Each row is a point on a tangle of strands that fork, close into loops and nearly touch. The rows are in no order.
Two points are linked if the straight distance between their rows is under 61.4. Some points are linked to none.
zeda: 16, 13, -13, 0, -11, 33, -3, 9, -10, -23, 33, 11, -15, 17, -25, 3, 0, 21, 14, 7, 9, -12, -7, -24, 29, -53, -20, 13, -5
tibom: -5, 5, -18, -2, -24, 8, 18, -2, 17, -6, 0, -8, -4, -4, -2, 18, -4, 23, 8, -35, 18, -12, -25, -14, 30, -29, 2, 32, -5
tidif: -7, 0, -2, -7, 5, -23, -5, 0, 23, 9, -4, 28, 33, -9, 24, -26, 6, -8, -10, 19, 1, 7, 15, -6, 0, 13, -3, -5, -22
kefu: 8, -13, -9, 9, -14, 14, 1, 2, 2, 4, 21, -9, -14, 28, -31, -1, -1, 22, 21, 8, -20, -14, -27, -18, 7, -37, -11, -5, 12
kavis: -3, -6, 25, -4, 28, -10, 3, -20, -34, -8, -23, 21, 16, -17, 15, 0, -1, -13, 5, 3, 16, -6, 13, 6, -16, 20, -4, 15, 8
guk: -1, 3, -21, 11, -22, -6, -5, 8, 20, -14, -19, 12, -11, 13, 3, 7, -11, 15, 5, -25, -1, -7, -3, -16, 29, 4, -5, 0, -29
fuze: -5, -3, 6, 0, -12, 4, 23, -9, 16, 18, -32, -7, -25, 12, -8, 48, -6, 24, -3, -27, -24, -17, -19, -35, -9, -11, 2, 17, -5
seri: -4, -20, 39, -29, 10, -24, -9, -14, -22, -11, -7, 5, 28, -19, 27, -9, -15, -2, -11, -7, 46, 9, 6, 9, 1, 14, -8, 9, -5
zazug: -8, -7, 12, -5, -2, -17, -2, -23, -12, -7, 2, 9, 32, -16, 30, -6, -11, 18, -9, -7, 10, -10, -8, 7, 0, 8, 4, 22, 19
Fazil: 0, 7, 3, -2, -14, 4, 34, -1, 15, 28, -33, -5, -43, 3, 9, 44, -4, 28, -3, -14, -7, -17, -7, -39, -17, -4, 13, 36, 0
lib: 16, 13, -30, 19, -10, 11, -13, -6, -10, -15, 4, 10, -8, 6, 30, 2, -6, 11, 14, 5, 15, -7, 2, 0, 25, 2, -5, 16, -23
Fuv: 2, 1, -8, 5, -6, 8, -3, -8, 12, 22, 17, -9, 10, 4, -2, -15, 5, 16, 7, 14, -22, -21, -16, 6, -11, -5, 7, 3, 34
rigib: -14, -16, 38, -28, 13, -27, -7, -15, -16, 10, -1, 5, 26, -25, 27, -20, -18, 3, -10, 10, 8, 14, 17, 6, -3, 18, -3, -2, -4
kidaz: 20, 2, -37, 27, 11, 17, -13, 6, 2, 5, 1, 3, -14, 8, 19, -2, 9, -1, 18, 18, 11, -12, -2, 3, 11, 11, 3, 7, -12
pev: -6, -10, 5, -22, -29, -23, -10, 12, 32, -4, 15, 2, 21, 1, -6, -29, -2, 5, -26, -20, -8, 24, 18, 11, 6, 8, 3, -18, -4
Noli: -8, -2, 3, 2, -31, -2, 10, -12, 23, 20, -28, -4, -22, 15, -14, 24, -12, 33, -9, -20, -24, -19, -19, -39, -6, -26, -4, 17, -6
Tavos: -11, -2, 1, -30, 7, -27, 3, -6, 5, 4, 4, 1, 3, -8, 20, -17, 14, -11, -1, 0, -5, 37, 33, 20, -1, 19, 2, -25, -10
rado: 9, -23, -8, 8, 12, 1, -15, 8, -8, -22, -3, -2, -3, 27, -7, 22, -7, -9, -15, -11, -4, 16, 6, 1, -1, 20, -14, -7, -17
Bosap: 10, 13, -2, -21, 3, 30, -16, 12, -10, -12, 35, -28, 7, 4, -18, -6, 3, 3, -6, -14, 18, -1, -12, 13, 15, -21, 3, 12, 18
lodu: -2, -6, 16, -13, -14, -6, -21, -2, -12, -21, 12, -9, 9, 11, 11, -6, -9, 5, -12, -10, 11, 27, 14, 3, 8, 12, -6, -6, -10
mone: -11, -3, 34, -18, 24, -27, 16, 2, 7, -2, -13, 30, 34, -21, 0, -15, 13, -23, 0, 0, 2, -7, 1, -5, -45, 10, 6, 11, -1
saf: 4, -12, 14, 13, 24, -8, -17, -14, -18, -17, -13, 27, 19, -1, 23, 11, 2, -11, -13, 20, 14, 5, 13, -10, -7, 21, -17, 1, -37
Sez: -5, -10, 0, 7, -27, 0, 16, -30, -8, -2, 9, -6, 8, 0, 11, 17, -4, 25, 0, -7, -6, -28, -23, -9, 4, -37, -9, 29, 29
vuga: 6, 4, -3, 17, 5, 21, -32, 0, -5, 24, 27, -19, 22, -3, -15, -13, -12, 0, -22, 28, 2, 29, -12, 11, 7, -7, -3, -13, -4
mos: 2, 7, -20, 6, -22, -7, -13, -4, 1, -19, -2, 14, -4, 9, 21, -6, -14, 7, 3, -10, 3, -4, 6, -10, 26, 5, -8, 8, -22
mozuf: 0, 4, -22, -6, 14, -11, 18, 11, 19, 16, 4, 2, -13, 4, -8, -3, 10, -12, -1, -4, -22, 31, 24, 17, -1, 18, -5, -42, -6
fabu: -6, 12, 13, -12, 35, -13, 10, 2, -21, -8, -11, 10, -4, -13, 9, -2, 14, -30, 24, 16, -12, 16, 18, 14, -31, 24, 10, 0, 11
duf: 5, 0, -10, 16, -16, 5, 0, -1, -4, 12, 5, 0, -29, 28, -23, -14, 0, 20, 31, 23, -27, -15, -10, -24, 9, -43, -16, -18, 11
geruf: 2, 5, -14, 2, -12, -17, -16, 11, 13, -13, -8, 10, -23, 15, 1, -14, -8, -10, -3, -17, -18, 22, 21, 2, 24, 14, -17, -24, -37
sem: 2, 7, -22, 21, -16, 7, 6, -5, 22, 35, 25, -4, 4, 2, -3, -23, 0, 1, -9, 17, -26, 10, 2, -1, 2, -9, 1, -31, 13
Tikip: 9, 10, -18, 2, -20, 14, 4, 6, 35, 12, -15, -15, -33, 8, -24, 0, -6, 34, 26, -16, 4, -25, -37, -20, 23, -31, 5, 6, -23
Loz: -4, -9, 5, -27, -14, -13, -4, 21, 23, 3, 23, -13, 12, -8, -14, -16, -1, 0, -32, -19, 6, 36, 18, 18, 10, 6, 5, -27, -3
buk: 3, 1, 25, 4, 6, 13, -31, -5, -18, -1, 20, -27, 23, -9, -4, -5, -17, 8, -22, 21, 12, 16, -12, 9, 12, -2, -7, -1, -1
gige: -18, -8, 41, -14, 5, -13, -17, 28, -19, 3, 3, -45, 10, -40, -22, 4, -19, -18, -22, 23, 30, 9, -6, 23, 7, 3, -6, -17, -7
zit: -6, -17, 35, -17, 13, -16, -15, 3, -15, -14, -4, -12, 19, -16, 6, -1, -7, -6, -20, -10, 46, 9, 11, 18, 4, 13, 2, 2, -6
Fum: -14, -1, 24, -35, 12, -28, -8, -9, -7, 8, 4, -6, 7, -21, 23, -12, 1, -9, -2, 14, 0, 35, 28, 14, 1, 24, -7, -18, -15
rinos: 3, -8, -3, 24, -23, 3, -2, -13, -17, -9, 4, 8, 6, 24, 9, 17, -10, 15, -5, 1, -21, -18, -9, -27, -7, -4, -23, 6, 3
burim: -5, 8, -4, 11, 8, -9, -11, 2, 21, 25, 3, 21, 28, -12, 14, -26, -3, 0, -17, 31, -9, 15, 15, 2, 9, 10, 5, -14, -13
doz: -14, -2, -14, -5, -12, -26, 10, 8, 19, -15, -38, 24, -13, 12, 7, 10, 5, 5, 7, -33, -12, -10, 3, -16, 6, 15, -10, -1, -32
vited: 0, -6, 23, 4, 34, -13, -15, -4, -11, 8, -14, 19, 31, -17, 17, -8, -5, -17, -11, 31, 12, 4, 14, -7, -13, 14, -8, 1, -36
vali: 2, -19, 7, -6, -5, -14, 6, -7, -17, -33, 1, 11, 6, -2, 25, 21, -5, -4, -8, -31, 31, 4, 8, 10, 24, 9, 0, 11, -1
Dupi: -1, -11, -7, -24, -2, -1, 6, -6, -15, -32, -3, -2, -11, 11, 24, 13, 2, 3, 12, -33, 31, 15, 11, 13, 24, 17, 9, 12, -3
Roka: 16, 1, -14, 1, -7, 25, -14, 14, 2, -7, 34, 0, -16, 23, -37, -7, 0, 17, 11, 7, -7, 5, -17, -10, 19, -46, -16, -8, -1
tesuv: 1, -8, 4, 6, 13, -3, -1, -22, -20, -12, -8, 18, 23, -18, 22, 3, -10, 5, 0, 0, 24, -16, -3, 10, 2, 9, -1, 23, 15
pufa: 2, 10, -1, -22, -33, 4, -9, 10, 14, -7, 32, -5, 1, 11, -28, -31, -2, 3, -6, -21, -5, 19, 12, -2, 26, -22, 5, -19, 0
Laka: -5, 17, 14, 1, 28, 3, 13, 6, -10, -13, -24, 15, -1, -15, -2, -5, 12, -32, 29, 21, 4, -2, 6, 10, -40, 12, 23, 10, 26
vona: -17, -2, -23, -11, -7, -14, 12, 11, 26, 11, 1, 7, 2, 4, -1, -21, 14, 6, 10, -17, -17, 0, 4, 12, 4, 16, 12, -6, 7
zep: 6, -11, 3, 14, 22, 17, -19, -5, -3, 7, 1, -31, 1, -7, -35, -6, -10, -11, -9, 6, 0, 4, -2, 39, -11, 3, -3, -8, 46
lupig: 1, -6, -16, 17, -20, -7, 12, -16, -9, -2, -2, 18, -10, -19, 32, 30, 0, 6, -7, -11, 12, -21, -8, -7, 29, -18, -7, 34, -6
fub: -3, -14, -1, 6, -25, -1, -11, 10, 24, -2, 17, 8, 25, 7, -3, -16, -9, 14, -23, -10, -6, -7, -15, -5, 8, -8, -2, -1, 0
taz: -5, -30, 30, -18, 18, -16, -7, -11, -6, -23, -24, -10, 20, -20, -22, -1, -4, -19, -13, -19, 55, -6, 13, 14, -18, 8, -7, 2, -1
livam: 7, 5, -38, 22, 11, 8, -4, 21, 23, 3, -12, 20, -9, 10, 6, -2, 8, 3, 6, 13, 11, -22, -9, 0, 12, 3, 7, 8, -25
Rul: -12, -9, 41, -27, 30, -25, 4, 1, 0, 24, -12, -10, 26, -35, -16, -20, -9, -23, -17, 14, 5, 12, 24, 7, -32, 13, -12, -11, 1
penin: 4, 5, -13, -29, -15, 22, 7, 12, 15, -9, 10, -13, -18, 9, -34, -2, -1, 28, 29, -32, 2, -9, -24, -11, 33, -30, 7, 6, 1
Vugoz: -4, -12, 16, 6, 23, 9, -9, -16, 2, -13, -23, 4, 12, -23, -21, 0, -4, -7, -1, 1, 19, -24, 5, 20, -29, 12, -8, 13, 43
Razi: 12, 9, 16, 1, 0, 25, -25, -2, -17, -21, 33, -28, 21, -1, -10, 1, -8, 1, -13, 2, 21, 10, -15, 11, 4, -14, -8, 15, 14
Los: 3, 19, 5, 15, 9, -5, 13, 17, 6, 9, -8, 27, 0, 3, 18, -4, 9, -20, 12, 32, -22, 5, 4, -5, -21, 16, 17, -1, 2
Rut: -1, 3, -16, -18, -24, 18, 10, 8, 5, -19, 21, -11, -8, 6, -10, 9, 1, 21, 24, -37, 13, -10, -16, -8, 23, -24, 6, 25, 7
gona: 15, 15, -10, 11, -29, 20, 5, -7, -12, -20, 19, 6, -18, 10, -5, 18, -11, 16, 15, -5, 7, -10, -11, -26, 37, -40, -19, 19, -15
Padet: -5, 5, 15, 4, 37, -2, 0, -2, 0, 16, -15, 12, 23, -24, -8, -17, 1, -26, -4, 27, 8, -4, 14, 9, -22, 12, 9, -1, 10
pelut: 9, 6, 0, 12, 2, 17, -6, -17, -32, 4, 10, -9, -2, 10, 18, 5, -3, -2, 25, 24, -32, 6, 11, 1, -17, 14, 4, -2, 18
Bufe: -10, 2, 12, 6, 39, -2, 3, -3, -2, 33, -8, -14, 16, -31, -21, -17, -8, -18, -17, 37, 5, 13, 15, 20, -7, 13, 3, -16, 6
kotaz: -8, -10, 12, 2, -20, -5, 0, -27, -18, -10, 18, 3, 22, -2, 20, 5, -12, 23, -5, -9, -2, -10, -10, -5, 7, -16, -10, 20, 23
suz: -7, -2, -10, 2, -34, -6, 11, -11, 9, -12, 4, 9, -4, -14, 23, 14, 1, 13, 1, -28, 13, -9, -13, -6, 32, -19, 2, 33, 3
kel: 15, -8, -26, 17, -2, 18, -1, 11, 7, 20, 9, -11, -25, 30, -18, 2, -1, 2, 17, 5, -28, -16, -26, -11, -3, -7, -4, -8, 10
nuro: 0, -3, 5, 11, 17, 4, 2, -19, -11, -13, -15, 2, 9, -20, 2, 7, -5, 0, 1, 5, 24, -31, -8, 17, -16, 5, 1, 22, 45
fori: -24, -3, 13, 0, 7, -20, 31, 4, 0, -14, -25, 20, 9, -11, 9, 23, 15, -5, -14, -19, 0, -22, -10, -8, -34, 7, 15, 20, 18
sifo: 8, -5, -11, 6, -30, 14, 16, -22, -17, -12, 16, -5, -21, 5, 0, 28, -6, 25, 23, -15, 0, -10, -7, -18, 26, -41, -17, 24, 2
vip: -2, 13, 12, 23, 5, -10, 25, 2, -17, -13, -18, 30, 0, -9, 29, 23, 5, -7, 11, 18, 1, -15, -16, -15, -25, 8, 12, 23, 9
vusa: -10, 7, 0, 6, 0, -3, 35, 19, 15, 21, -34, 3, -29, 4, 5, 32, 8, 6, -5, -8, 5, -26, -16, -26, -26, -1, 21, 41, 5
sebos: 0, 0, 4, -25, -31, 8, -5, 6, -2, -15, 29, -5, -6, 19, -26, -25, 3, 17, 13, -18, -9, 8, 5, -9, 21, -27, 2, -8, 9
kabed: -7, 5, 20, 15, 12, -15, 25, 17, -8, -16, -23, 33, 10, 0, 20, 13, 8, -21, 6, 14, 2, -10, -18, -24, -40, 0, 14, 20, -7
dalo: -8, -2, -5, -12, 9, -1, -16, -5, -10, -8, 3, -8, 11, -6, 24, -15, 5, -7, 7, 5, 23, 15, 12, 31, 13, 17, 15, 0, -2
sobeb: 15, -1, -4, 18, 11, 11, 2, -6, -25, -9, 4, -7, -5, 9, 12, 16, -6, 1, 9, 11, -15, -11, 1, 4, -14, 14, 2, 8, 20
Tebon: -4, 14, 15, 0, 0, -12, 22, -9, -28, -11, -11, 27, -4, -5, 35, 17, 7, -6, 18, 6, -12, -5, 0, -8, -23, 15, 1, 16, 9
tef: -6, 7, -11, -1, 12, 15, -3, 6, -10, 12, 12, -36, -7, -7, -14, -4, 5, -11, -7, 8, 15, 35, 9, 36, 11, 7, 12, -32, -4
gamem: -20, -5, 4, 0, -12, -12, 23, -9, -2, 2, -17, 1, -1, 3, 15, 29, 6, 16, -7, -25, -12, -23, -15, -12, -16, 3, 4, 19, 25
bon: 4, -19, 2, 4, 15, -7, -18, 11, -7, -5, 5, -13, 0, 6, -5, 11, 3, -14, -19, 7, 6, 26, 18, 25, -4, 16, -2, -23, -23
gana: 12, 13, -5, -16, -5, 35, -24, 21, -13, -6, 35, -22, -18, 13, -22, -2, 11, -11, -22, -2, 6, 25, 9, -7, 23, -9, 1, -25, -20
kerek: -4, 20, 8, -4, 2, -5, -3, -14, -6, 17, 9, 13, 3, -12, 31, -15, 2, -11, 13, 30, -27, 25, 23, 1, -5, 17, 1, -13, 4
Domo: 6, 16, -2, -18, 15, 33, -18, 26, 3, -9, 26, -29, 2, -12, -26, -6, 7, -9, -23, -6, 29, 17, -8, 31, 14, -7, 13, -1, 0
notu: 1, -15, 0, 19, 17, -2, 1, 10, 8, -9, -20, 16, 22, 1, -6, 11, 2, -5, -21, 11, 7, -30, -14, -3, -22, 6, 2, 8, 13
Tev: 0, 6, -5, -4, 19, 3, -12, -7, -8, 15, 4, -14, 6, -13, 5, -20, 7, -5, 2, 12, 8, 19, 14, 33, 5, 12, 11, -11, 7
bireg: 5, 17, 0, 1, -24, 4, 13, -7, 3, 27, -28, -6, -56, 20, -8, 9, 3, 24, 29, -2, -35, -26, -14, -31, -10, -14, 1, -2, -11
Rurav: 10, 6, -28, 19, 5, 12, 9, 22, 19, 27, 4, 2, -19, 20, 1, -2, 8, -9, 7, 13, -26, -14, -14, -1, -6, 5, 6, -15, 5
novod: 11, 23, 1, -8, -17, 28, -31, 14, -17, -8, 38, -10, -12, 15, -26, -10, -1, -6, -15, 0, 1, 17, 7, -16, 25, -32, -10, -19, -22
Faf: -18, -7, 4, 0, -29, -2, 24, -26, -6, 15, -7, -13, -11, 3, 13, 22, 1, 28, 1, -21, -14, -23, -19, -15, -5, -24, -2, 30, 26
pageg: 0, -5, 24, -2, 46, -11, -7, -4, -7, 19, -14, 19, 39, -24, -4, -11, 3, -33, -10, 28, 11, 5, 17, -9, -29, 9, -2, 1, -21
Baru: -1, -21, -12, 29, 3, 0, 15, -17, -14, -7, -10, 21, 6, -15, 18, 45, 0, -7, -12, -7, 13, -34, -11, 3, 6, -7, -7, 34, 8
feri: 1, -9, -4, 6, 7, 7, -10, -4, 6, 13, 15, -19, 21, -6, -19, -15, -4, 5, -2, 8, -7, -4, -9, 27, -5, -1, 8, -3, 39
lekel: 8, 1, -4, 1, 20, 27, -20, 12, 6, -11, 6, -36, 1, -10, -35, -11, -4, -6, -15, -3, 23, 10, -9, 45, -4, -4, 3, -2, 25
Misez: 14, -1, -15, 20, -10, 16, -14, 0, 15, 26, 30, -6, 10, 4, -16, -18, -6, 0, -17, 20, -8, 15, -5, 0, 8, -18, -1, -32, -2
kur: -11, 13, 15, -13, 13, -16, 14, 5, -22, -16, -5, 20, -8, 6, 27, 9, 13, -18, 21, 1, -22, 11, 4, -2, -27, 21, 2, 0, 2
ruk: 0, -1, -11, 7, 34, 5, 10, 9, 3, -3, -23, 2, -8, -10, -13, -6, 20, -30, 26, 7, 12, -14, 14, 24, -31, 13, 23, 0, 24
zunu: -8, -23, 19, 1, 23, 0, -11, -12, 2, -23, -29, -3, 14, -23, -32, 2, -2, -10, -7, -5, 46, -10, 9, 20, -24, 14, -12, 7, 24
Tofov: 3, 19, -29, 6, -4, -1, 14, 8, 10, 18, -2, 11, -23, 13, 2, -7, 7, -14, 15, 0, -40, 22, 17, 1, 6, 17, 1, -36, -5
bobi: 5, 16, 4, -26, 6, 38, -28, 25, -11, -13, 34, -34, -10, -8, -16, 0, 15, -16, -29, -8, 16, 11, -1, 3, 24, -3, 3, -17, -17
nelu: 12, 8, -12, -6, -33, 4, -12, 11, 15, -1, 18, -1, -11, 12, -27, -25, -13, -6, -9, -20, -16, 26, 9, -1, 31, -14, 2, -28, -17
gar: -2, 15, -14, 10, -20, -1, 4, -3, 10, 20, 7, 3, -17, 18, -6, -20, 6, -8, 10, 11, -45, 10, 10, -8, -2, -5, -3, -30, 4
fas: 2, -18, 1, -3, 25, -14, 3, 6, 4, 13, -4, -4, 3, -4, -16, 6, 11, -22, -24, 15, 4, 24, 23, 12, -18, 12, -7, -38, -33
bef: 11, 5, -7, 14, -21, 15, -23, -11, -20, -12, 22, 0, -8, 23, 1, -9, -8, 7, 12, 17, -12, 11, 5, -11, 16, -12, -13, -10, -9
vigu: 0, 17, -14, 9, -11, 5, 7, 0, 18, 26, 7, -6, 0, -1, 17, -20, 8, 6, 13, 23, -18, -25, -15, 3, -12, -6, 19, 10, 26
nidu: -14, 3, 8, 9, 12, -7, 37, 6, 4, 1, -41, 7, -7, 0, 7, 32, 16, -7, -8, -8, 9, -34, -18, -16, -31, -4, 23, 36, 11
refa: -3, -1, 0, -6, 15, -15, -14, -7, -2, -16, -13, 29, 3, 1, 27, 3, 16, -23, 0, 7, 3, 10, 22, -6, -5, 19, -15, -3, -47
dute: 11, -22, -31, 16, 15, 8, -5, 28, 21, 4, -11, 5, -15, 23, -20, 9, -1, 5, 5, -21, -10, -3, -17, 0, 13, 12, 0, -12, -22
fasek: -3, -4, -13, -15, 2, 7, -5, 3, -12, -22, 6, -10, -6, 9, 14, -8, 2, -3, 17, -19, 23, 15, 11, 23, 16, 13, 16, 6, 5
Vufe: 6, -15, 0, -6, -17, 10, 9, -25, -32, -23, 21, -15, -10, 15, -4, 26, -9, 10, 24, -24, 2, 3, -5, 0, 16, -20, -14, 18, 21
ponib: 1, 21, -8, 5, -10, -5, -12, -9, 11, 23, 8, 7, 10, -14, 15, -23, -2, -4, -12, 28, -13, 28, 23, 4, 14, 12, 0, -27, -12
ladat: 7, 4, -22, -2, -11, 14, 3, 13, 33, 14, 0, -10, -25, 16, -27, -11, -7, 24, 33, -19, -1, -16, -29, -5, 23, -16, 11, -2, -5
Zipug: 0, 9, -12, -1, 24, -15, 14, -1, 13, 16, -1, -3, 6, -11, -5, -5, 17, -13, -23, 13, -2, 36, 26, 8, -10, 20, -10, -43, -25
Pok: 6, -1, -26, 10, -6, 14, 15, -5, 5, 9, -1, -22, -19, 2, 10, 19, 3, 22, 29, -8, 5, -31, -23, -4, 8, -10, 7, 29, 11
Zokin: 3, 10, 8, -4, -13, -1, -11, -25, -24, 5, 9, 7, -5, -5, 32, -16, -5, 2, 22, 17, -36, 19, 17, -3, -8, 13, -3, -9, 9
bur: 9, -16, -12, 19, 8, 1, -4, 2, -12, -20, -10, 9, -1, 19, 1, 33, -10, 2, -11, -18, 10, -4, 1, -6, 14, 13, -14, 5, -21
Fudu: 5, -3, -20, 1, 2, 12, -3, 5, -9, 12, 16, -25, -20, 20, -9, -4, 7, -8, 12, 0, -7, 22, 9, 20, 8, 9, 3, -26, 4
Dezi: -10, -5, 13, -3, 7, -12, 7, -3, 3, -1, 0, 4, 12, -4, 6, -2, 2, -1, -3, -1, -25, -11, 1, 5, -25, 17, 10, 1, 29
kedel: -1, -11, -7, 22, -1, -6, -13, 13, 23, -1, 4, 9, 30, 5, -2, -2, 1, 9, -27, 7, -6, -22, -20, 3, -8, 3, 2, 2, 10
soro: -14, -2, 22, -3, 18, -21, 20, 16, 10, -14, -14, 32, 27, -4, 10, 0, 24, -22, -6, 5, -6, -7, 0, -16, -37, 9, 6, 4, -13
zel: -10, -5, 40, -13, 23, -20, 13, -7, -22, -4, -24, 24, 24, -16, 3, -8, 5, -14, 3, 4, 3, -15, -2, -1, -35, 18, 5, 15, 22
siro: 15, 16, 12, -4, -22, 3, 16, -23, 15, 23, -32, -21, -53, 8, -18, 15, -7, 36, 28, -3, -9, -25, -8, -38, 4, -28, -3, 5, -12
masur: -8, -5, 8, -7, -37, -15, -16, 3, 20, -18, 21, 8, 33, 0, 7, -27, -3, 19, -25, -15, 0, 1, -3, -3, 17, -4, -1, -3, 1
Dedir: -15, -6, 28, -5, 21, -10, -9, 2, -16, 23, -7, -35, 10, -42, -20, -9, -16, -16, -16, 23, 23, 20, 6, 30, 3, 9, -4, -12, -4
Lomo: 8, 2, -8, -5, -16, -13, -8, 11, 19, -4, 0, 2, -17, 20, -22, -11, -10, -13, -9, -28, -14, 32, 19, 5, 28, 2, -9, -35, -31
zison: -11, -20, 22, -25, 25, -24, -1, 1, 17, 16, -6, -11, 28, -22, -12, -15, 5, -14, -15, 5, 17, 13, 23, 28, -16, 9, 4, -19, -5
sunun: 13, 20, -2, 0, -21, 4, 5, -10, 33, 20, -39, -15, -42, 8, -22, 4, -14, 35, 17, -17, -7, -24, -24, -29, 12, -29, 4, 3, -26
vili: 11, 20, -17, 16, 4, 15, 23, 19, 19, 31, 4, 3, -12, 1, 12, -9, 9, -20, 6, 36, -18, -20, -17, 1, -21, 3, 26, -4, 23
Zozo: 0, 22, 0, 18, -24, 8, 21, -3, -3, 18, -15, -1, -42, 16, 9, 15, -1, 13, 10, 8, -27, -25, -11, -39, -12, -4, -5, 16, -8
tidu: 5, 20, -7, -30, -7, 35, -12, 11, -7, -20, 41, -16, -9, 11, -20, -12, 11, 5, 13, -19, 7, 8, 3, -5, 21, -22, 4, 0, 3
vasup: 3, -6, -20, -4, 3, 10, -5, -5, -13, -7, 3, -16, -19, 20, 4, 0, 3, 1, 30, -8, -5, 16, 12, 14, 12, 20, 5, -3, 5
pagez: 12, -12, -5, 31, 18, 4, 12, -1, -5, -12, -14, 18, 13, -2, 6, 33, -3, -4, -8, 5, 9, -30, -13, -7, -12, 0, -5, 16, 10
fene: 4, 15, 6, 27, -28, -1, 11, -6, -11, 6, -8, 12, -10, 15, 16, 18, -4, 8, 2, 15, -34, -17, -16, -36, -20, -6, -14, 5, 6
sep: -7, -14, 1, -21, 9, -18, 9, 11, 21, 11, 9, -23, 18, -11, -14, -13, 6, -9, -27, -7, 12, 25, 18, 28, -11, 9, 5, -28, 3
tobu: -7, -2, -3, -4, 5, -27, 2, 10, 7, -21, -22, 36, -2, 11, 20, 6, 13, -14, -2, -11, -12, -4, 14, -15, -7, 16, -15, -9, -38

How many points has the smallest loop of links through each point below? Write 0 if it is on no loop.
Tev => 6
bobi => 0
Fum => 0

A fork is a point with three links, a tip a point with one. Leave the first point through the second and follow the links. Name the first fork or tip that comes.
pageg / vited => livam
zazug / kotaz => Noli
pagez / notu => Rul
masur / fub => rinos
Tebon / vip => tesuv
mozuf / Tofov => Bosap
gar / Tofov => bur
livam / kidaz => gige

A piece is all that can be reached along the links. How many separate loops has the piece of each point below (a circle has one, a figure eight two, a Y none), and how many tips (points with one link)?
Fum => loops 0, tips 3
guk => loops 0, tips 2
rado => loops 0, tips 5
lupig => loops 0, tips 2
Tev => loops 1, tips 1
tidif => loops 0, tips 2

Name the points in between on the shortest way along the links from the first point to the second, in order.
vusa / fabu => nidu > fori > gamem > Faf > Sez > kotaz > zazug > tesuv > kavis > zel > mone > soro > kabed > vip > Tebon > kur
gige / livam => Dedir > Bufe > Padet > pageg > vited > saf > refa > tobu > doz > guk > mos > lib > kidaz
vigu / gana => Fuv > feri > zep > lekel > Domo > bobi
sebos / kel => tidu > Bosap > Domo > lekel > zep > feri > Fuv > vigu > vili > Rurav
buk / Lomo => Razi > Bosap > tidu > sebos > pufa > nelu
bireg / kedel => siro > sunun > Tikip > ladat > penin > Rut > tibom > suz > lupig > Baru > pagez > notu
